Points on a hilly landscape, in no order, each with its height.
A ball rolls from a point to the lowest of its 2 nearest points, and stops where none of them is lower. Distance is the straight distance between rows; heights are no part of it.
kizot: [126  79 157 132 134 127 130 179 185 100 155 170 139 125 143 155 178 143
 114 114]  height 369
rut: [127 117 158 127  92 111 129  91 109 150 126 124 152 153 123 124  85  57
 152 120]  height 569
Kav: [134 129 127 126 118 139 119 120 139 145 149 151 116  67 147 117 105 108
 114  95]  height 467
gan: [136 109 126 110 117 116  96 168 140 173 117 162 159 119 105 100 120 150
  96 114]  height 669
nur: [168 122 166 124 156 114  88 198 219 142 107 137  86 100 126 132 132 160
  91 151]  height 463
Tebob: [ 84 179 120 129 131 148 179  61  89 115 137 133 114 152 144 136 139 130
 161 103]  height 367
pir: [149 186 154 117 117 138 146  99 124 136 146 153 136 109 123 137 153 132
 110 127]  height 446
pire: [ 99 166 134 157 145 114 108 129  77 148 121 115 153 112  89 133 120 118
 120 110]  height 371
Lumep: [162 119 125 136 108 123  80 154 123 180  95 158  60  96 121  99 114 117
 125 164]  height 315
Kada: [180  97 139 132 137 135 117 137 132 136  92 116 131  94 139 119 107 128
  89 139]  height 274
dit: [156  89 116 115 127 129 127 172 156  87 142 114 139 117  85 132 184 125
  97 113]  height 454
Daki: [127  68 148 114 127 150 181 155 202 101 113 141 131 100 148 112 181 120
 106 105]  height 270
Maz: [157  72 147 131 125 123 122 192 198 130 146 187 122 130 150 137 128 167
 120 115]  height 387
ros: [114  95 123 168 101 121 160 121 104  95 120 147 146 111 133 106 150 102
 120 113]  height 199
Lipug: [123 118 107 129 164 126  50 175  91 170 137 124  97  92 131 107  90 140
 115 130]  height 237
nemu: [ 91 130 117 150 125 135 179  94 106  91 135 113 165 159 103 140 190  96
 179 126]  height 389
darez: [111 100 103 144 131 148 110  95 130 147 113 150 121 126 120 162 125 152
 111 154]  height 198
baru: [114 172 158 130 147 119 101 102  92 123 165  92 147 149 113 139  91 106
 159 149]  height 185
navo: [ 93 154 139 140 120 127 151 138  83 159 124 127 131 141 159 135  94 102
 128  83]  height 259
rosep: [120 186 140 139 125 135 145  69  83 101 146 132 132 139 133 152 149 143
 118 128]  height 408
Biso: [133 135 147 131 151 124 101 151 165 149 148 188 115  61 132 108 127 152
  95  94]  height 409
kilu: [ 96 148 108 146 151 107 181  67  90 132 135  67 114 196 128 147 113 108
 147 108]  height 365
Piliv: [104 124  96 133 130 101  87 143 103 162 135 126 117 113 150 110  95 128
  94 141]  height 304
Sipul: [144  73 144 123 119 102 142 176 224  79 162 161 145 132 150 135 212 164
 127 138]  height 353
gozin: [130  84 139 138 104 132 193 147 149  87 124 154 159 111 159  86 174 116
 128 116]  height 240
lafal: [126 105 135 127 123 137 107  95  99 129 120 112 135 178 139 158  75 123
 162 157]  height 201
Mafo: [160  83 113 112 151 119  91 151 166 146 114 163  90 124 100 130 148 168
  58 112]  height 303
sok: [159 120 129 123 115 105  68 151  88 165  88 138 150 113 108 108 110 135
 103 149]  height 656
Sulot: [153 124  97 133 120 110 148 188 178 134 113 139 109 117 113 125 168 153
  71 113]  height 364
rifu: [138 103 122 128 176 133 155 171 233 107 133 156 136 114 116 111 164 200
 108 102]  height 207
rif: [163 119 143 119 141 135  82 182 186 147 128 114  90  89 111 122 114 115
 116 161]  height 440
ser: [104 134 152 155 164 134  99 147 117 144 113 126 144 109 109 105 119 133
 113 152]  height 399
das: [102  90 118 108 129 142 151 111 203 139 170 130 156 142 128 139 148 124
 142 160]  height 522
Tukuz: [152 107 139 129 130 116  67 123  69 196  77 132 102 119 128 115  99 104
 113 141]  height 638
Nuda: [112 137 127  74  96 133 126  91  78 136 100 105 136 166 148 112  82 113
 151 114]  height 195
tola: [144  73 120 118 129 151  94 109 128 143  98 152  96 127  96 148 142 148
  81 141]  height 257
Sodut: [149 127 140 131 175 117 130 162 252 137  91 169 111  87 126 109 145 205
  89 119]  height 246
luguv: [112 134 115 143  89 103 136 140  99  89 143 158 173 122 142 101 146 128
 127 133]  height 149
Lav: [130 118 147 138 132 149 120 192 179 122 139 131 111 101 108 123 136 112
 134 139]  height 411
Gito: [115 164 138 113 122  88 129  82  83 120 116  56 141 202  88 152 102  85
 166 107]  height 416
fal: [131  90 145 133 125 137 150 131 218 112 117 158 121  81 155 115 152 133
 109 142]  height 307
buf: [139 119 114 126 111 132 169  78 163 140 162 126 165 131 147 146 122 108
 144 140]  height 539
Lago: [182 153 142 159 125 101  96 170 119 123 121 150 119  75 147 123 125 153
  97 144]  height 352
rov: [102 179 133  91 119 111  85  61  70 176  76 110 124 148 140 164  65 114
 183 125]  height 96
nuzu: [174  85 116 119 134 100 127 179 215 139 109 165  83 116 118 122 152 161
  73  89]  height 334
zofus: [129 111 145 151 127 148 163 111 120 117 142 134 144 159  98 142 159 104
 147 130]  height 361
Kol: [113 109 106  86  85 140 161 136 142 129 146 125 169 160 148 107 135 113
 157 122]  height 86
fesop: [148 126  95 129 142 144 128 166 174 129 137 146  84  83 152  89 107 171
 118 144]  height 442
fer: [131 113 135 183 136 126 114 122 120 128 159 125 110 119 106 144 115  83
 144 131]  height 258
fodu: [118 146 101 132 142 143 149 171 138 134  98  96 110 126 128 139 145 155
  91 162]  height 272
mugi: [121 133 134 129 113 164 137  87 103 116 119 151 134  85 123 126 127  97
 139  82]  height 513
lefem: [164 144 119 144 106 141 165 145 131  94 114 105 130 137 111 123 164 127
 143 175]  height 234
pafes: [128 118 134 148 168 125  88 158 127 177  97 146 131 108 119  89  93 169
 112 170]  height 355
vipi: [118 177 144  76 113 149 111  99  83 184  84 111 127 140 133 128  86 111
 146 128]  height 155
pali: [109 176 156 136 152 155 115  54  73 125 101 132 116 128 115 153 130 144
 133 137]  height 451
dedam: [121 129 168 129 120 107  95  96  74 156  87 104 129 120 125 123  89  62
 134 117]  height 590
pifu: [136 115 161 109 174 126 115 175 231 133 135 123 119 124 135 129 137 169
  94 164]  height 480
nim: [134 131 155 119 147 105  67  89  30 181  79 101  97 109 131 109  88  84
 133 103]  height 614
kot: [116 168 162 132 160 122  89 115  84 166 140  86 126 132 155 121  67 105
 149 150]  height 233
Zak: [124 149  98 150 113 137 136 132 104 138  89  97 100 133 136 154 112 121
 123 173]  height 332
Pebit: [168  97 134 104 109 146 154 135 132 121 104 104 151 135 141 121 120 126
 107 138]  height 244
Vesup: [ 97 144  80  89 106 103 161  52  89 100 121  74 137 186 149 158  98 115
 184  90]  height 187
nezi: [ 79 140 148 125 122 117 157  75  93  78 120  83 163 169 109 135 154  81
 180 113]  height 414
nipa: [102 119 130 103 158 149 135 133 200 149 150 122 135 124 128 133 138 156
 105 166]  height 502
Vumod: [103 120 108 111 100 119 127 133 111 137 149 120 173 155 155 113  86 124
 150 136]  height 120
ritut: [141 107 120 116 112 133  98 143  89  96 131 118 147 148 123 149 125 145
 125 145]  height 243
dosos: [122 177 112 116 121 108  90 103  45 121 133 106 115 159 113 149  87 125
 169 100]  height 164
Tas: [ 66 122 139 141 147 142 158 131 123 122 173 127 143 147 148 125 139 125
 124 109]  height 260
gatop: [127 128 104 127 117 124 158 149 195 105 136 150 108  92 132 138 200 144
  81 119]  height 400
zanu: [146  81 120 110 123 132 149 214 224  92 110 142  93 111 101  97 187 139
 130 109]  height 595
Rorik: [125 141 109 130 119 115  88 125  62 103 121  92 161 132 127 139  96 130
 140 128]  height 211
ses: [156  85 154 131 129 110 147 157 248  92 113 173 124 107 142 130 189 162
 111 133]  height 339
ber: [115 133 121 151 130 146 137  54  81 139 131 150  87 112 121 117 104 102
 133  96]  height 507
ziban: [134 149 139 132 158 124  66 154  74 182 136 116 105 114 141 135  70 117
 139 130]  height 178
Malos: [171 141 116 145 100 103 119 150 116 162 127 159  75 120 141  99 124 120
  97 157]  height 245
vos: [169  86 126 149 153 125 110 150 147 124 104 150 122 107 118  85 114 167
  96 145]  height 312
duka: [103 131  99 141 120 114 100  56  53 165 105 142  70 122 140 123  99 112
 131 108]  height 448
gosos: [141 129 149 116 148 140 119  94 117 126 170 101 171 150 103 138 111 117
 132 125]  height 128
mukiz: [146 111  90 149 134 139 147 135 128 103 133 106 128 124 102 140 163 129
  92 114]  height 430
rep: [124  94 124  92 103 154 157 122 188 114 166 167 151 111 131 111 159 125
 145 124]  height 537
bise: [128 120  99  97 135 155 164 159 167 108 193 103 133 141 109 137 191 118
 150 124]  height 340
gapek: [111 144 173 130 153 121 131  68  56 101 147 108 126 171 137 146 109 120
 138 100]  height 388
tezof: [ 80 172 177 119 150 100 131  83  60 122 111 100 124 174 142 139  89  91
 157  86]  height 358
Mezo: [109 125 124 117 165 143 153 191 186 105 145 131 162 107 131 112 162 186
 103 116]  height 172
fogag: [136 102 130  91 105 165 147  94 101 113  96 114 156 144 145 123 109 123
 142 116]  height 221
migo: [145 115 118 130 128 136 178 198 188 110 167 124 158 149 108 125 196 126
 159 133]  height 362
Vapak: [ 99 176 148 150 138 117 142 100  87 128 118  96 149 122 132 141 104  86
 142  94]  height 313
gir: [150 139 149 118 179 116  87 155 207 175 106 171 100  67 143 103 115 199
  93 131]  height 295
reg: [140 123 137 170 123 116 130 102  76 116 123 122 120 162  88 118 126  96
 133 131]  height 324
safa: [ 91 160 110  88 111  92 118  43  87 131 106  97 122 162 156 160  63 101
 182  94]  height 152
bitug: [141 109 133 151 135 135 118 141 170 105 116 129 127  89 131 189 158 134
  87 136]  height 413
bivi: [139 113 129 115 104 153 179 156 107 107 150 149 177 177 119 122 183 124
 173  97]  height 84
riku: [126 169 115 129 147 113  67 104  34 171 140 112  92 145 139 146  59 125
 169 111]  height 103
pifen: [171 125 115 170 137 105 120 145  98 115 127 127 111 113 129 140 141 143
  70 128]  height 393
fodil: [137 121 120 143 125 141 127 140 136 137 136 118 158 137 139 134  84 129
 153 166]  height 160
zup: [133 149 132 147  84  89 121 145 104 135 129 140 149 116 138  99 120 101
 117 140]  height 89
sut: [101 136 120 127 157 140 154 168 137  95 134  96 149 131 144 133 163 161
  92 148]  height 220
zeg: [118 129 136  88 103 149 177 126 122 122 160 109 163 197 126 121 160 113
 178 128]  height 58
rumo: [140 141 137 139 103 110 136 147 140 128 156 153 115 137 128  85 150 121
 120 170]  height 167
tozo: [ 78 165 133 107 132 118 114  58  87 106 119  75 130 171  88 143 123  95
 183 130]  height 438
rad: [129  97 130 149 153 130  98 145 196 123 115 139 116  56 134 148 125 136
 100 136]  height 366
Mufa: [104 134 108 159 125 118 116  72  97 137 134 145 139 157 126 173 119 145
 129 159]  height 123
Dig: [146 112 134 118 105 142 129  90  86  85 138 112 131 183 139 166 121 130
 159 146]  height 227
Fuga: [125 123 151 134 102 132 154  74 130 126 165 132 171 152 138 143 110  89
 184 125]  height 553
lir: [ 75 147 111 128 143 143 179  88 110 120 154  88 111 163 144 115 142 107
 141 124]  height 321
mak: [129 145 120 114 177 130  86 161 153 190 131 153 103  66 141 109 108 178
  86 114]  height 349
Subi: [144 137 106 126 101 150 145 138 121 110 129  96 153 158 113 120 116 119
 184 163]  height 197
vemu: [100 128  86 155 120  99  94  91  67 157 105 142 113 102 158 123  97 128
 106 135]  height 377
fifit: [127 118 118  93 105 155 119 141 173 135 133 182 113  90 104  99 148 142
 128 125]  height 558
fedo: [132 146 132 122 122 140 150  98 164 118 140 155 109  80 139 137 177 143
  85 134]  height 443
Pupi: [160 117 141 153 158 147 123 115 144 139 172 130 139 128  96 155 117 127
 119 116]  height 181
Pibib: [143 114 141 136 101 122 146 214 168 128 143 137 127 149 106 122 159 104
 136 140]  height 383
dep: [127 157 137  93 118 142 146  77  65  97 155 116 153 169 136 148 111 139
 164  80]  height 412
gifil: [161 152 110 136 106 124  94 128 112 169  85 118  98 116 100 136 115 111
 132 183]  height 378
vivav: [ 93 141 134 148 128 111 130  51  72 132 123 141 114 205 140 151 113 136
 138 158]  height 183
Lonu: [183 132 143 142 118 128 132 173 153  76 119 143 110  90 143 115 148 158
 108 160]  height 316
petef: [100 137  69 117 100 114 146  75  99 100 131  76 147 140 129 147 124  97
 156 104]  height 222
bisak: [ 68 151 128 141 160 155 131 142 105 137 143 121 134 113 147 127  98 128
 133 101]  height 184
gepeg: [124 155 124 118  88 152 188 140  82  96 116 137 172 150 147 131 143 128
 179  89]  height 109
Sekeg: [103 155 101 110 130 142 141 153 132 110 171  80 143 133 107 119 141 116
 137 124]  height 305
Beko: [120 152 120 132 115 121 169  87  97 142 134 102 138 186 100 142 115  92
 163  98]  height 394
tizo: [154  95 119 111 111 142 122 184 206 119 100 180  84  98 121  87 144 157
 129 131]  height 579
zamab: [ 95 157  85  90 108 128 123 106  93  90 155  85 137 146 116 134 148 123
 145 130]  height 263
vite: [172 107 121 152 156 119 136 190 203 129 135 172  99  98 165 121 113 186
 100 114]  height 407
modo: [145 162 142 165 121 132 144 179 116  87 114 132 120 109 139 123 151 135
 128 168]  height 278

Where does a ball stop that starts at each point below?
fedo: Mufa
Maz: zup
mugi: Mezo
pifen: zeg
fifit: rov
bitug: zup
sok: rov
ser: rov

Call two points neighbours if one is among the 2 nearest of the other. Go from one point of each pair to the other, from neighbour to neighbour, staying as low as possible. Name the highest point that can't be avoided.
gosos, ziban: kot
zeg, riku: ritut
lir, rov: ser
Mezo, zup: gifil
